A landscape with many valleys, sampled at points; each row gives a point and its height.
From any point a ball rolls to the lowest of the 2 points nearest to it. It stops when none of these is lower. Distance is the straight distance between rows; heights are no part of it.
z604: [127 141 117 112 135 134 110 129 133 129 137 144 125 127 126 96 131 126 124 136 115 122 115 143 153 129 109 121 141 142 141 132 133 111 107]  height 437
z507: [180 116 123 144 127 96 134 157 97 115 90 76 107 168 124 148 140 137 155 125 110 124 144 111 79 96 158 151 130 87 170 104 98 135 157]  height 571
z877: [89 125 136 53 158 126 146 107 166 180 160 66 94 140 158 162 100 96 95 114 141 103 112 131 109 98 85 139 143 101 87 124 129 170 101]  height 383
z385: [178 109 95 102 112 100 136 126 111 120 106 40 93 166 124 126 120 129 114 77 135 103 176 144 117 127 152 124 124 115 170 154 98 115 130]  height 551
z684: [90 118 158 183 84 161 148 123 169 94 128 149 146 80 112 200 82 169 159 119 128 154 149 109 147 156 184 100 118 147 113 153 134 156 145]  height 300
z364: [193 112 90 124 134 103 137 108 83 115 62 122 122 150 113 77 125 112 88 128 111 134 159 144 107 109 144 104 132 146 159 124 121 89 162]  height 534
z205: [111 132 124 67 165 136 132 129 165 152 137 68 95 141 153 138 95 117 83 108 124 104 111 140 114 110 104 100 164 148 96 130 154 145 109]  height 628
z412: [72 150 160 150 135 143 118 92 169 139 164 157 156 109 115 146 148 119 148 153 183 123 98 128 139 143 114 132 108 137 70 144 157 139 103]  height 316
z468: [114 132 116 82 154 127 118 108 144 144 130 81 88 135 142 130 103 118 90 107 120 115 120 146 134 120 103 106 156 152 122 153 152 132 125]  height 632
z986: [134 158 131 153 125 138 121 100 129 114 108 197 172 119 114 111 184 129 131 156 150 165 120 116 144 131 104 143 99 132 115 98 182 100 163]  height 308
z914: [90 163 127 106 177 130 103 116 145 156 135 158 140 119 139 122 154 119 73 140 142 139 90 139 143 111 84 105 139 170 68 129 185 112 125]  height 257
z952: [132 137 166 176 99 145 125 150 157 96 122 164 170 105 120 125 129 159 195 129 143 143 137 114 141 148 177 132 101 138 122 92 138 123 141]  height 421
z150: [153 105 144 125 154 121 154 166 125 137 116 96 101 163 123 180 148 135 123 139 111 128 97 101 73 98 147 134 145 117 114 94 129 131 164]  height 586
z499: [112 124 129 96 165 111 129 109 139 145 118 106 105 151 126 172 138 123 100 119 122 133 104 130 103 105 113 133 146 144 110 122 164 128 167]  height 326
z740: [137 132 127 143 96 116 129 147 115 114 130 93 118 138 124 120 126 140 192 104 137 114 147 121 133 138 143 159 129 79 174 131 85 155 108]  height 577
z569: [142 125 116 108 158 112 123 118 113 141 102 118 111 151 123 138 143 133 96 134 108 131 112 136 113 103 111 118 149 147 120 123 151 102 168]  height 313
z2: [88 161 146 158 122 131 123 70 144 132 152 170 164 116 112 129 162 117 164 167 177 116 104 136 129 139 86 162 88 116 111 153 129 149 114]  height 351
z769: [113 126 167 138 152 149 139 165 183 138 154 129 159 128 127 160 145 125 152 153 157 134 71 117 111 131 148 131 135 148 70 96 142 122 107]  height 605
z352: [144 114 131 103 170 140 138 165 146 139 120 97 105 143 144 149 133 140 101 126 117 127 92 116 98 103 154 93 159 157 95 103 147 104 138]  height 84
z765: [162 114 122 99 136 128 124 165 147 130 125 63 84 155 134 131 103 133 106 88 125 102 133 139 109 119 168 98 145 161 139 129 106 118 109]  height 165
z795: [138 114 107 126 120 130 93 156 135 127 131 120 124 116 154 70 96 113 69 91 109 108 151 168 180 150 152 78 129 202 135 139 97 109 72]  height 659
z561: [98 139 157 148 125 129 139 106 160 109 116 123 143 118 98 195 142 141 163 97 143 164 123 116 115 119 165 126 123 135 86 130 166 133 176]  height 453
z643: [132 140 107 139 120 104 118 70 86 109 100 149 140 124 120 107 128 127 142 122 112 156 161 139 117 124 88 155 115 91 173 138 135 131 184]  height 213
z230: [146 133 135 146 138 118 131 87 109 101 67 136 127 140 107 144 128 139 109 104 104 184 166 124 104 115 148 122 127 136 137 110 177 105 224]  height 258
z979: [110 139 140 144 143 96 121 72 115 127 99 150 136 138 101 164 150 130 129 124 129 165 138 124 116 112 118 148 113 124 119 124 175 126 201]  height 215
z813: [95 124 134 111 119 78 135 66 112 154 125 100 95 142 114 179 119 119 128 118 139 111 139 134 108 98 83 183 113 89 132 154 141 165 173]  height 547
z593: [149 123 122 139 120 143 85 168 136 126 151 181 151 103 151 56 118 128 90 140 112 116 135 149 194 143 136 94 121 189 127 98 126 98 67]  height 668
z991: [177 114 96 137 113 106 126 115 95 95 76 107 134 139 121 82 121 112 117 92 118 145 193 140 103 125 145 128 114 125 187 133 98 108 156]  height 515
z890: [107 135 124 165 74 144 138 111 122 93 134 140 129 100 123 133 95 145 176 108 116 131 169 119 147 153 136 126 118 90 178 170 89 177 123]  height 426
z910: [149 116 119 122 141 141 113 155 145 112 99 123 117 117 130 101 120 145 92 103 111 130 145 144 143 121 172 80 139 198 123 126 142 91 134]  height 408
z533: [129 139 122 150 127 133 128 94 120 94 104 168 144 108 114 100 123 139 146 107 104 169 168 128 127 135 128 129 108 122 161 128 139 125 179]  height 395
z103: [104 122 170 141 153 141 148 137 164 144 144 118 144 148 116 177 158 114 150 150 148 133 72 108 94 116 137 150 127 125 80 102 134 139 132]  height 599
z838: [91 148 152 179 97 147 137 94 152 94 126 179 172 87 110 150 142 138 165 128 153 158 132 121 148 154 140 131 93 129 101 139 155 131 148]  height 344
z454: [104 139 162 202 77 159 148 126 158 82 116 185 189 86 114 154 121 150 184 128 137 166 154 107 151 169 168 121 75 129 104 133 149 136 151]  height 328
z575: [171 105 135 146 143 101 154 171 91 125 104 106 106 173 128 183 147 131 128 156 98 123 114 103 55 94 146 149 139 94 132 89 117 132 174]  height 581
z718: [128 138 162 153 131 129 146 150 161 124 116 128 149 136 109 176 164 142 165 124 142 160 98 108 116 119 170 129 126 142 80 90 163 109 160]  height 459
z126: [200 97 92 119 114 94 144 143 89 121 82 55 106 178 124 117 131 123 110 92 135 106 173 134 93 113 162 128 123 110 171 133 89 108 141]  height 557
z903: [119 115 137 106 141 137 148 178 124 164 163 91 127 138 140 123 137 119 136 157 138 114 76 112 120 130 105 159 147 87 128 115 96 134 79]  height 621
z480: [120 125 94 72 133 100 125 84 81 162 115 81 89 147 137 122 121 114 82 119 122 104 135 153 144 127 76 147 144 102 141 163 152 128 144]  height 637
z349: [140 112 114 143 112 136 85 156 126 124 156 157 136 104 151 69 93 116 87 110 106 114 151 164 197 160 147 88 123 190 137 125 106 121 60]  height 663
z360: [159 111 129 153 126 140 128 145 137 95 86 141 134 113 117 103 122 144 134 88 113 156 178 122 128 123 195 108 108 166 152 100 123 97 164]  height 500
z370: [186 116 114 140 116 106 127 148 107 107 87 78 107 164 119 122 126 133 147 92 125 129 170 126 90 107 173 134 119 113 179 119 96 123 148]  height 564
z752: [157 130 101 111 150 131 121 153 103 137 117 127 119 141 134 95 145 131 108 144 113 122 107 129 126 111 124 113 144 143 136 118 122 100 118]  height 428
z918: [70 137 134 124 91 134 135 91 142 139 175 139 135 111 120 140 104 122 168 148 154 107 114 134 153 139 94 142 134 101 133 177 110 166 82]  height 329
z157: [202 110 90 120 158 128 142 186 52 123 115 170 109 127 141 76 150 111 89 166 121 128 110 122 94 98 151 75 119 154 100 114 107 90 120]  height 296
z369: [155 111 157 150 116 145 92 192 140 134 145 158 143 123 132 99 113 146 150 131 130 111 131 131 149 131 187 115 120 171 136 92 105 105 81]  height 658
z200: [124 124 117 119 115 124 140 173 107 161 159 98 134 147 137 105 141 130 157 141 147 103 107 119 145 144 116 165 146 70 152 121 90 138 74]  height 616
z57: [170 119 113 149 119 127 121 130 123 92 82 122 131 123 114 97 120 133 136 88 113 149 180 131 107 124 173 118 110 139 174 120 108 116 167]  height 507
z295: [84 149 134 117 150 138 96 137 178 133 153 149 137 98 156 128 90 129 97 118 122 125 120 148 163 137 114 95 158 183 82 136 163 125 87]  height 210
z471: [85 139 159 137 132 135 139 110 178 137 157 141 147 122 118 153 129 119 170 145 163 115 98 127 125 136 117 139 127 128 91 137 128 150 108]  height 332
z243: [62 138 151 105 145 133 124 80 173 155 166 119 117 113 125 161 104 107 126 129 167 113 112 132 115 114 102 125 140 130 87 157 138 163 100]  height 407
z875: [131 110 127 72 137 124 154 134 146 152 150 42 80 158 147 163 110 119 119 107 130 96 119 128 105 102 116 144 148 92 125 122 120 135 119]  height 243
z225: [133 106 95 127 104 135 108 131 123 118 126 119 113 112 136 78 103 109 85 78 97 124 172 164 179 170 148 88 122 175 155 158 91 127 86]  height 652
z588: [155 119 102 105 143 134 119 151 130 127 108 108 108 135 139 91 127 134 92 112 110 117 128 148 133 119 146 86 147 177 134 129 120 103 113]  height 418
z724: [184 107 130 140 149 147 150 211 60 122 138 150 123 131 144 121 159 137 127 170 128 131 90 89 72 108 157 123 124 117 122 91 88 114 118]  height 642
z463: [80 140 128 161 96 164 128 88 139 115 145 198 150 72 122 146 98 142 121 140 113 148 144 123 174 162 106 111 101 133 139 185 121 157 129]  height 358
z926: [95 133 113 107 103 113 132 115 120 144 155 100 113 126 131 124 115 125 165 124 136 103 126 134 155 143 99 157 141 86 145 158 108 151 95]  height 317
z308: [145 118 122 94 157 133 129 148 165 131 122 79 86 151 142 147 112 139 107 101 118 117 115 127 101 110 150 97 156 163 118 123 143 118 141]  height 123
z892: [123 129 143 133 125 100 159 136 124 138 127 77 105 157 119 169 137 126 166 139 124 108 119 122 93 106 111 185 133 70 137 109 108 159 151]  height 566
z475: [127 141 169 194 89 138 123 166 150 96 125 173 167 119 133 111 122 159 210 141 143 130 135 122 130 149 163 145 92 127 144 102 116 144 123]  height 409
z47: [214 111 76 127 117 87 149 127 58 115 57 122 133 157 118 72 126 85 90 127 132 132 177 137 83 105 157 112 124 121 159 129 91 93 149]  height 528
z381: [74 134 144 78 152 128 144 80 169 176 166 95 106 122 139 169 107 96 118 121 160 102 112 133 107 94 94 133 136 113 76 142 126 176 100]  height 396
z666: [116 127 130 97 140 111 129 89 134 131 116 97 91 143 116 166 114 133 126 107 120 125 135 136 111 109 112 137 139 134 136 142 156 135 171]  height 341
z798: [108 132 145 123 141 122 139 123 137 152 155 117 134 139 123 137 154 112 154 154 140 109 79 126 121 126 91 170 130 96 119 123 118 142 110]  height 363
z122: [131 98 123 89 148 108 154 140 104 164 140 74 94 162 141 163 139 111 87 147 110 102 95 123 87 105 97 153 152 92 121 116 127 139 138]  height 353
z957: [117 126 129 112 132 122 130 85 148 103 118 98 91 125 118 174 98 150 121 85 123 138 151 133 122 124 129 117 125 141 139 161 156 137 178]  height 352
z785: [146 101 109 82 139 127 151 165 119 156 145 45 85 159 145 134 129 127 120 118 130 93 110 122 117 123 127 148 154 91 137 125 101 127 97]  height 221
z523: [135 128 107 126 110 123 124 158 88 145 142 110 130 141 137 79 147 129 153 129 140 105 132 130 158 157 126 158 143 86 164 125 86 123 78]  height 611
z372: [121 138 129 127 134 106 133 111 105 151 133 129 142 152 117 132 167 111 147 162 129 119 100 126 117 115 81 181 121 86 136 122 120 140 133]  height 373
z683: [93 131 139 123 133 143 103 135 175 120 152 135 128 98 138 139 87 138 123 109 118 133 129 134 161 151 143 90 147 175 102 136 150 127 103]  height 236
z935: [137 144 122 131 137 149 96 170 145 123 138 185 151 102 149 67 140 135 83 152 118 121 122 135 181 135 118 103 123 187 106 96 157 89 89]  height 672
z192: [190 126 105 137 156 129 150 166 73 116 108 186 127 134 131 105 168 125 100 175 115 147 104 104 99 100 140 95 136 140 103 92 144 86 153]  height 295
z96: [159 135 104 125 128 136 124 174 88 144 138 152 144 141 137 62 164 124 129 163 135 115 108 122 147 138 116 134 132 103 157 114 94 104 82]  height 602
z321: [123 127 138 123 119 66 132 90 90 152 110 106 110 167 118 173 141 111 128 141 115 111 136 128 97 102 84 197 124 67 132 133 130 156 174]  height 541
z973: [112 155 132 122 155 136 105 113 142 140 137 183 157 111 128 113 173 122 102 155 148 134 93 130 157 130 85 127 120 152 82 122 171 101 120]  height 276
z619: [146 137 122 140 138 103 145 130 77 138 125 139 142 162 128 127 170 114 129 180 117 121 106 114 100 112 81 177 130 73 147 106 120 134 143]  height 380
z56: [78 153 151 136 148 116 113 63 123 158 150 166 144 122 104 148 169 102 131 158 176 117 110 129 120 123 89 166 86 116 102 150 153 147 136]  height 365
z846: [109 143 130 83 176 139 121 152 167 158 145 97 120 129 161 123 111 118 80 129 119 116 92 135 122 114 102 97 167 156 81 122 150 133 90]  height 623
z757: [79 142 163 139 128 136 133 98 179 126 141 121 134 112 101 189 134 128 151 114 156 146 119 120 124 126 149 120 125 143 77 144 161 142 147]  height 441
z711: [126 124 106 149 85 131 128 108 112 91 110 107 118 113 118 124 105 139 163 87 106 136 187 123 130 150 140 133 109 84 191 163 87 162 140]  height 420
z539: [152 112 143 147 130 147 126 165 156 94 101 127 130 109 113 132 125 159 141 80 122 159 165 117 138 126 215 102 120 177 124 97 145 91 150]  height 490
z500: [129 118 129 121 139 148 107 154 175 116 117 109 112 108 140 129 98 150 100 85 113 128 144 140 145 136 173 78 143 197 108 127 151 105 121]  height 394
z876: [115 128 114 153 94 149 115 105 128 101 138 176 139 89 128 94 109 139 146 118 101 138 161 130 168 166 126 117 117 127 163 145 104 139 114]  height 450
z143: [101 148 119 149 87 129 126 93 114 99 136 149 140 113 121 119 114 136 171 123 124 128 149 129 146 148 102 143 119 87 172 166 102 167 129]  height 432
z570: [111 130 151 97 150 147 133 172 158 168 179 99 137 133 147 120 119 115 132 156 139 111 76 125 122 135 103 139 150 110 104 109 107 142 67]  height 626
z183: [113 138 100 94 123 94 118 65 72 152 118 112 106 124 127 117 122 124 110 122 122 126 146 150 152 131 70 151 126 99 163 175 141 142 152]  height 640
z245: [135 133 128 152 87 139 112 141 120 120 154 152 144 119 136 92 119 136 174 128 125 116 137 136 165 162 132 137 123 117 170 128 93 142 78]  height 588
z472: [106 121 114 149 93 152 100 119 137 116 166 163 130 82 144 119 76 128 115 120 98 123 150 141 195 172 130 94 133 154 143 159 108 150 81]  height 465
z356: [164 115 144 130 131 144 109 201 122 143 139 132 140 136 135 104 128 142 140 134 134 111 116 125 125 118 174 121 132 146 143 101 86 104 76]  height 653
z888: [111 133 110 74 153 105 120 88 111 160 115 98 87 148 136 136 116 117 79 117 121 116 123 150 124 114 79 123 145 139 127 154 162 124 154]  height 635
z71: [107 136 155 127 130 137 134 139 163 142 163 137 146 127 129 129 130 124 173 157 147 111 87 129 127 143 109 152 126 113 117 128 106 145 85]  height 349
z610: [129 106 117 157 84 147 102 125 119 109 151 168 132 93 135 97 92 125 126 112 100 128 163 137 183 176 151 104 109 146 166 143 84 147 87]  height 457
z279: [157 126 104 111 142 100 128 98 90 131 90 106 97 157 124 122 127 131 103 126 104 127 140 145 112 110 108 130 142 128 155 130 147 112 178]  height 301
z839: [140 113 87 139 99 128 126 90 101 96 99 115 126 112 124 105 101 122 131 84 101 144 202 138 125 156 136 124 104 104 191 171 90 146 151]  height 411
z510: [117 136 115 128 116 143 113 109 132 109 140 153 129 101 128 103 115 135 133 115 111 133 142 139 167 149 118 122 134 142 157 153 126 131 119]  height 444
z774: [107 140 177 175 99 131 143 134 171 106 143 148 157 127 123 151 119 151 212 150 161 129 112 121 123 143 155 141 110 125 112 130 120 156 114]  height 384
z318: [94 110 144 72 157 128 156 119 153 180 168 77 108 148 148 154 127 95 104 140 135 105 90 125 99 102 87 158 145 96 90 114 119 157 107]  height 371
z551: [124 150 124 124 154 144 109 162 147 131 124 169 144 110 143 99 147 140 88 151 127 135 104 130 164 119 120 100 138 177 91 109 173 87 110]  height 675
z755: [140 136 137 140 103 140 109 160 136 128 152 164 152 122 133 82 132 138 161 143 130 114 122 131 163 145 134 128 122 132 147 111 105 120 86]  height 593
z851: [90 151 126 169 104 167 133 85 139 100 124 218 176 65 119 128 126 137 132 137 124 163 159 117 169 169 103 126 83 126 128 161 144 144 152]  height 367
z663: [199 112 103 131 157 145 145 189 73 114 108 190 122 120 135 89 158 127 103 162 127 134 115 105 92 95 170 88 114 153 95 95 130 79 128]  height 279
z812: [164 126 125 133 130 99 128 83 101 103 70 110 113 153 109 137 116 142 123 100 97 150 171 132 98 111 133 139 133 119 164 121 154 117 213]  height 274
z399: [175 133 105 150 120 84 133 116 60 118 82 115 133 172 127 114 138 116 133 151 104 132 158 113 85 107 115 167 141 67 166 107 118 124 169]  height 530
z237: [106 150 129 104 161 124 113 101 119 162 145 154 139 135 127 118 169 107 109 164 142 124 83 132 139 120 61 150 124 123 113 140 145 130 115]  height 385
z90: [186 118 125 158 131 93 144 168 70 121 89 113 115 164 131 142 145 131 144 157 103 130 132 99 61 94 147 146 135 87 149 90 99 132 165]  height 576
z462: [98 125 153 114 123 95 160 98 141 157 145 77 98 149 119 192 129 110 156 132 147 101 114 127 89 101 105 182 122 72 110 124 109 177 147]  height 560
z151: [166 120 112 125 127 87 131 65 81 129 79 99 102 159 120 115 103 124 97 103 96 131 176 145 107 123 113 138 131 110 172 145 146 119 192]  height 289
z409: [98 128 128 133 105 145 99 122 150 122 167 148 126 102 135 114 90 133 134 125 116 120 126 143 179 159 117 109 142 147 138 149 118 140 79]  height 471
z706: [110 113 142 142 106 147 104 135 166 103 153 144 127 85 132 141 71 151 139 105 114 133 149 130 163 160 165 90 134 174 130 136 115 143 107]  height 261
z438: [150 128 106 118 144 105 142 128 54 152 131 148 131 150 134 109 170 109 98 184 113 123 90 122 117 119 74 157 135 80 133 121 130 112 128]  height 387
z853: [122 126 134 103 143 141 131 111 165 106 119 87 85 125 128 169 93 152 120 75 115 133 141 138 124 131 144 95 138 168 121 144 156 123 156]  height 364
z291: [157 102 122 89 134 132 135 169 137 142 144 48 93 161 142 132 111 129 121 100 126 97 124 126 110 116 154 116 149 120 142 125 102 120 95]  height 196
z685: [95 109 153 167 82 157 130 130 169 104 157 158 142 86 127 173 63 156 157 134 128 132 138 125 158 169 171 97 124 153 122 145 119 157 109]  height 282
z872: [102 134 154 110 167 145 121 150 181 151 154 126 145 123 139 148 136 119 120 148 149 126 79 124 118 125 121 121 150 144 71 109 142 125 95]  height 612
z509: [117 123 120 95 113 125 123 147 136 146 161 86 107 131 133 112 114 130 149 115 133 101 124 133 157 145 123 133 161 109 147 141 105 135 73]  height 299
z535: [133 109 135 86 156 105 149 124 128 160 128 79 86 170 132 181 128 114 93 128 108 111 110 124 80 92 110 134 153 117 118 115 147 136 165]  height 342
z845: [116 113 132 109 96 129 130 153 147 145 174 72 98 134 141 137 89 137 163 98 141 96 139 127 150 148 147 129 151 105 148 145 90 148 67]  height 280
z670: [98 134 141 95 185 148 123 161 170 164 152 117 143 127 152 130 131 110 78 153 131 128 75 124 113 114 104 113 155 148 62 104 154 137 87]  height 618
z275: [159 156 117 144 134 142 129 127 118 123 113 200 170 128 115 103 186 135 111 171 139 157 113 103 139 116 108 128 117 136 104 86 181 84 153]  height 320
z621: [143 120 146 131 140 141 127 158 170 117 112 112 124 122 118 157 127 158 138 95 122 149 130 114 126 122 193 99 143 170 103 99 162 94 148]  height 478
z642: [107 104 143 96 156 120 156 146 118 165 158 94 115 148 145 159 153 95 86 163 120 110 73 118 90 107 88 158 149 93 103 106 120 150 124]  height 360
z442: [155 116 98 97 125 119 132 109 119 118 106 67 87 154 128 119 108 131 104 83 117 119 158 153 124 131 142 110 129 141 160 149 119 117 140]  height 546
z859: [116 146 129 141 137 94 118 73 101 123 103 152 138 136 107 137 149 126 141 135 128 146 139 126 109 117 99 165 111 102 144 124 155 137 185]  height 195
z638: [75 128 144 141 71 138 127 114 149 133 180 154 141 105 135 141 82 129 162 160 153 104 118 136 171 160 109 122 141 117 130 168 105 173 62]  height 339
z208: [79 163 129 110 161 137 94 133 171 135 132 148 144 94 148 121 121 124 74 117 134 137 112 142 162 130 104 97 141 180 69 131 183 115 104]  height 234
z788: [73 132 132 155 79 156 119 94 139 117 170 181 147 87 135 148 87 132 128 158 131 125 128 130 184 172 107 114 124 131 137 179 114 170 85]  height 350
z884: [128 115 111 87 108 126 142 135 147 137 157 46 80 147 141 150 96 134 145 88 139 92 143 127 134 137 135 139 144 97 146 151 106 146 98]  height 259
z805: [133 102 148 128 165 139 158 174 107 141 158 134 133 138 140 151 168 109 103 181 128 130 62 96 81 118 115 138 139 113 100 93 118 126 121]  height 636
z182: [133 133 156 152 127 142 124 159 161 112 131 146 148 121 121 136 137 161 170 130 137 138 120 116 138 130 165 127 123 144 118 98 142 108 136]  height 433
z596: [185 140 102 144 142 147 141 158 89 114 109 212 145 124 124 94 181 130 103 188 136 148 108 95 114 104 126 114 112 129 94 77 171 80 153]  height 307
z540: [80 140 155 124 140 137 117 96 167 138 141 143 144 102 116 165 140 126 128 117 154 151 113 126 144 129 131 113 126 155 78 143 172 120 137]  height 430
z455: [108 140 97 105 130 120 119 68 96 131 110 139 113 113 128 91 112 123 94 107 108 146 157 155 157 142 78 125 123 128 161 181 143 127 152]  height 643
z878: [134 123 116 156 82 127 120 146 101 114 140 128 142 134 130 91 124 133 177 104 136 112 167 129 159 162 153 149 125 87 184 133 72 148 86]  height 583
z249: [129 147 171 169 110 132 133 158 152 113 131 145 157 132 128 128 141 148 207 151 148 126 109 122 124 137 142 154 108 117 131 106 114 142 120]  height 397
z802: [111 128 137 110 132 153 117 130 186 106 134 96 97 107 143 165 74 152 107 75 118 133 148 130 136 147 165 70 145 183 110 150 150 124 130]  height 378
z341: [74 139 141 115 138 135 110 95 165 130 145 139 125 107 123 150 115 126 124 119 145 131 112 132 149 131 107 118 133 149 99 162 147 144 118]  height 419
z115: [136 110 87 120 114 140 126 101 120 110 110 133 114 98 135 75 101 115 81 83 94 138 183 163 170 171 138 92 105 163 160 167 95 123 121]  height 648
z760: [124 130 158 144 124 134 139 146 168 109 114 105 131 131 111 183 137 155 166 94 131 155 118 114 116 124 181 124 133 146 103 106 160 118 168]  height 466
z257: [125 123 157 143 149 124 145 145 141 130 123 110 124 163 117 183 165 132 149 144 131 134 92 103 86 101 141 151 132 113 102 93 136 136 160]  height 592
z283: [162 111 138 137 152 136 156 200 97 129 140 136 126 139 135 152 158 133 132 171 121 130 72 93 75 103 145 130 134 115 118 87 106 126 132]  height 639
z160: [104 156 122 150 125 156 120 74 127 107 110 204 168 75 113 115 145 133 114 126 122 176 158 122 161 151 103 131 84 137 120 137 171 115 175]  height 377
z861: [162 127 82 154 106 108 121 116 84 104 81 128 152 140 127 54 126 97 131 107 124 147 195 138 115 129 139 140 114 93 197 122 88 115 148]  height 520
z921: [118 127 87 109 123 136 116 83 99 118 107 126 105 105 127 81 111 119 92 97 97 139 175 167 160 158 108 109 116 145 168 174 120 122 140]  height 645
z411: [179 131 87 148 106 86 128 123 57 114 75 108 142 161 125 76 135 104 128 129 122 135 182 128 100 112 128 152 136 69 183 119 105 117 154]  height 526
z232: [90 145 149 150 106 147 129 100 160 104 143 170 154 94 120 149 119 146 161 133 141 140 125 125 157 147 132 121 120 138 113 147 142 144 122]  height 357
z36: [209 109 96 121 131 133 138 195 67 123 95 175 130 133 130 63 146 109 97 144 145 125 135 132 102 88 174 83 110 161 120 126 87 90 100]  height 315
z95: [154 140 131 138 127 148 116 175 120 142 147 161 152 136 139 86 156 138 149 164 134 116 95 120 138 137 118 138 127 124 141 102 104 113 81]  height 598
z601: [151 126 132 143 123 72 134 112 75 133 95 116 123 176 120 153 147 122 129 157 103 121 141 118 91 101 102 179 135 72 151 107 129 141 178]  height 535
z204: [118 118 125 73 132 132 142 117 169 135 158 54 77 141 145 165 85 126 130 92 134 97 133 132 122 115 114 117 153 120 127 141 129 147 111]  height 263
z687: [132 136 113 109 162 126 127 134 85 156 149 152 140 139 139 110 176 107 84 184 123 119 74 128 123 117 63 141 134 111 110 124 137 112 113]  height 393
z655: [85 120 166 199 75 166 154 120 163 90 129 172 178 79 116 188 100 156 166 139 144 160 142 111 154 163 174 113 92 139 94 155 138 151 144]  height 314
z857: [79 152 133 108 153 114 107 69 129 162 154 148 137 117 115 136 152 103 121 150 161 120 101 133 137 117 68 154 112 128 103 153 150 151 123]  height 375
z450: [144 135 159 151 136 148 138 182 150 123 117 143 161 134 126 151 163 154 159 138 141 149 94 99 124 119 178 125 127 142 81 82 153 94 145]  height 447
z654: [181 112 94 105 129 107 134 117 97 121 80 83 106 153 118 89 125 116 82 106 117 122 160 160 125 126 145 101 129 154 162 151 116 99 146]  height 540
z944: [85 153 138 139 108 125 133 76 133 140 157 152 139 114 113 135 139 121 171 153 160 115 110 136 136 134 87 158 109 102 128 169 126 164 108]  height 340
z416: [194 104 74 128 101 87 145 122 73 118 62 102 144 157 119 74 128 102 94 104 139 134 191 148 106 126 150 124 127 111 177 141 85 102 141]  height 522
z194: [81 161 149 133 155 140 106 103 161 149 159 170 164 115 116 130 171 108 109 155 166 127 92 132 145 136 98 131 111 149 59 131 173 118 109]  height 294
z361: [94 128 163 168 107 140 140 121 181 97 145 146 148 104 116 171 111 154 185 134 146 132 118 121 137 144 154 125 118 139 103 140 133 151 130]  height 370
z244: [140 104 153 145 113 141 79 180 157 128 153 147 132 105 144 109 94 142 131 117 122 114 144 142 161 149 184 96 127 188 126 98 112 118 74]  height 664
z311: [188 110 134 136 145 154 128 215 85 139 131 152 128 131 138 106 145 142 126 157 133 118 105 110 93 106 168 116 123 136 132 100 79 99 89]  height 647
z195: [98 118 153 100 136 83 150 88 130 172 141 88 94 157 118 193 133 95 119 135 138 102 132 125 88 93 93 184 117 82 110 129 130 165 164]  height 553
z936: [136 136 133 131 112 106 142 145 116 127 125 77 115 155 127 142 132 139 184 125 133 106 132 116 106 119 129 170 134 73 160 114 96 155 127]  height 572
z280: [133 128 102 149 117 139 126 93 113 90 93 149 130 99 111 96 105 134 137 97 90 160 193 126 127 149 135 124 105 118 177 152 114 128 179]  height 402
z485: [162 129 99 137 104 129 117 161 82 131 127 137 151 148 128 60 156 125 148 128 139 122 151 129 151 145 134 144 131 90 182 116 83 112 81]  height 607
z80: [118 137 135 129 143 113 129 83 125 117 90 130 129 130 105 173 138 137 113 100 118 177 141 131 123 119 138 125 128 146 115 124 192 111 211]  height 238
z162: [113 160 133 147 127 151 113 102 147 129 135 192 170 103 114 117 182 131 119 155 166 153 110 119 162 145 93 137 97 144 89 119 178 101 130]  height 293
z214: [130 146 115 138 132 142 127 93 119 97 98 192 154 94 121 82 143 128 115 130 113 173 160 127 151 138 112 130 106 138 151 119 167 103 175]  height 386
z689: [116 118 147 105 165 148 141 175 136 156 170 124 143 132 146 126 152 108 103 175 128 123 55 111 102 122 97 136 149 119 98 103 119 135 87]  height 631

Two balls start at each pair of points below. Name the first point that both come to, or write never.
z485, z619 | never
z724, z257 | z991
z593, z588 | z499
z57, z910 | z499

Where does a ball stop that starts at each point below?
z718 | z295
z143 | z918
z507 | z859
z861 | z859
z892 | z859
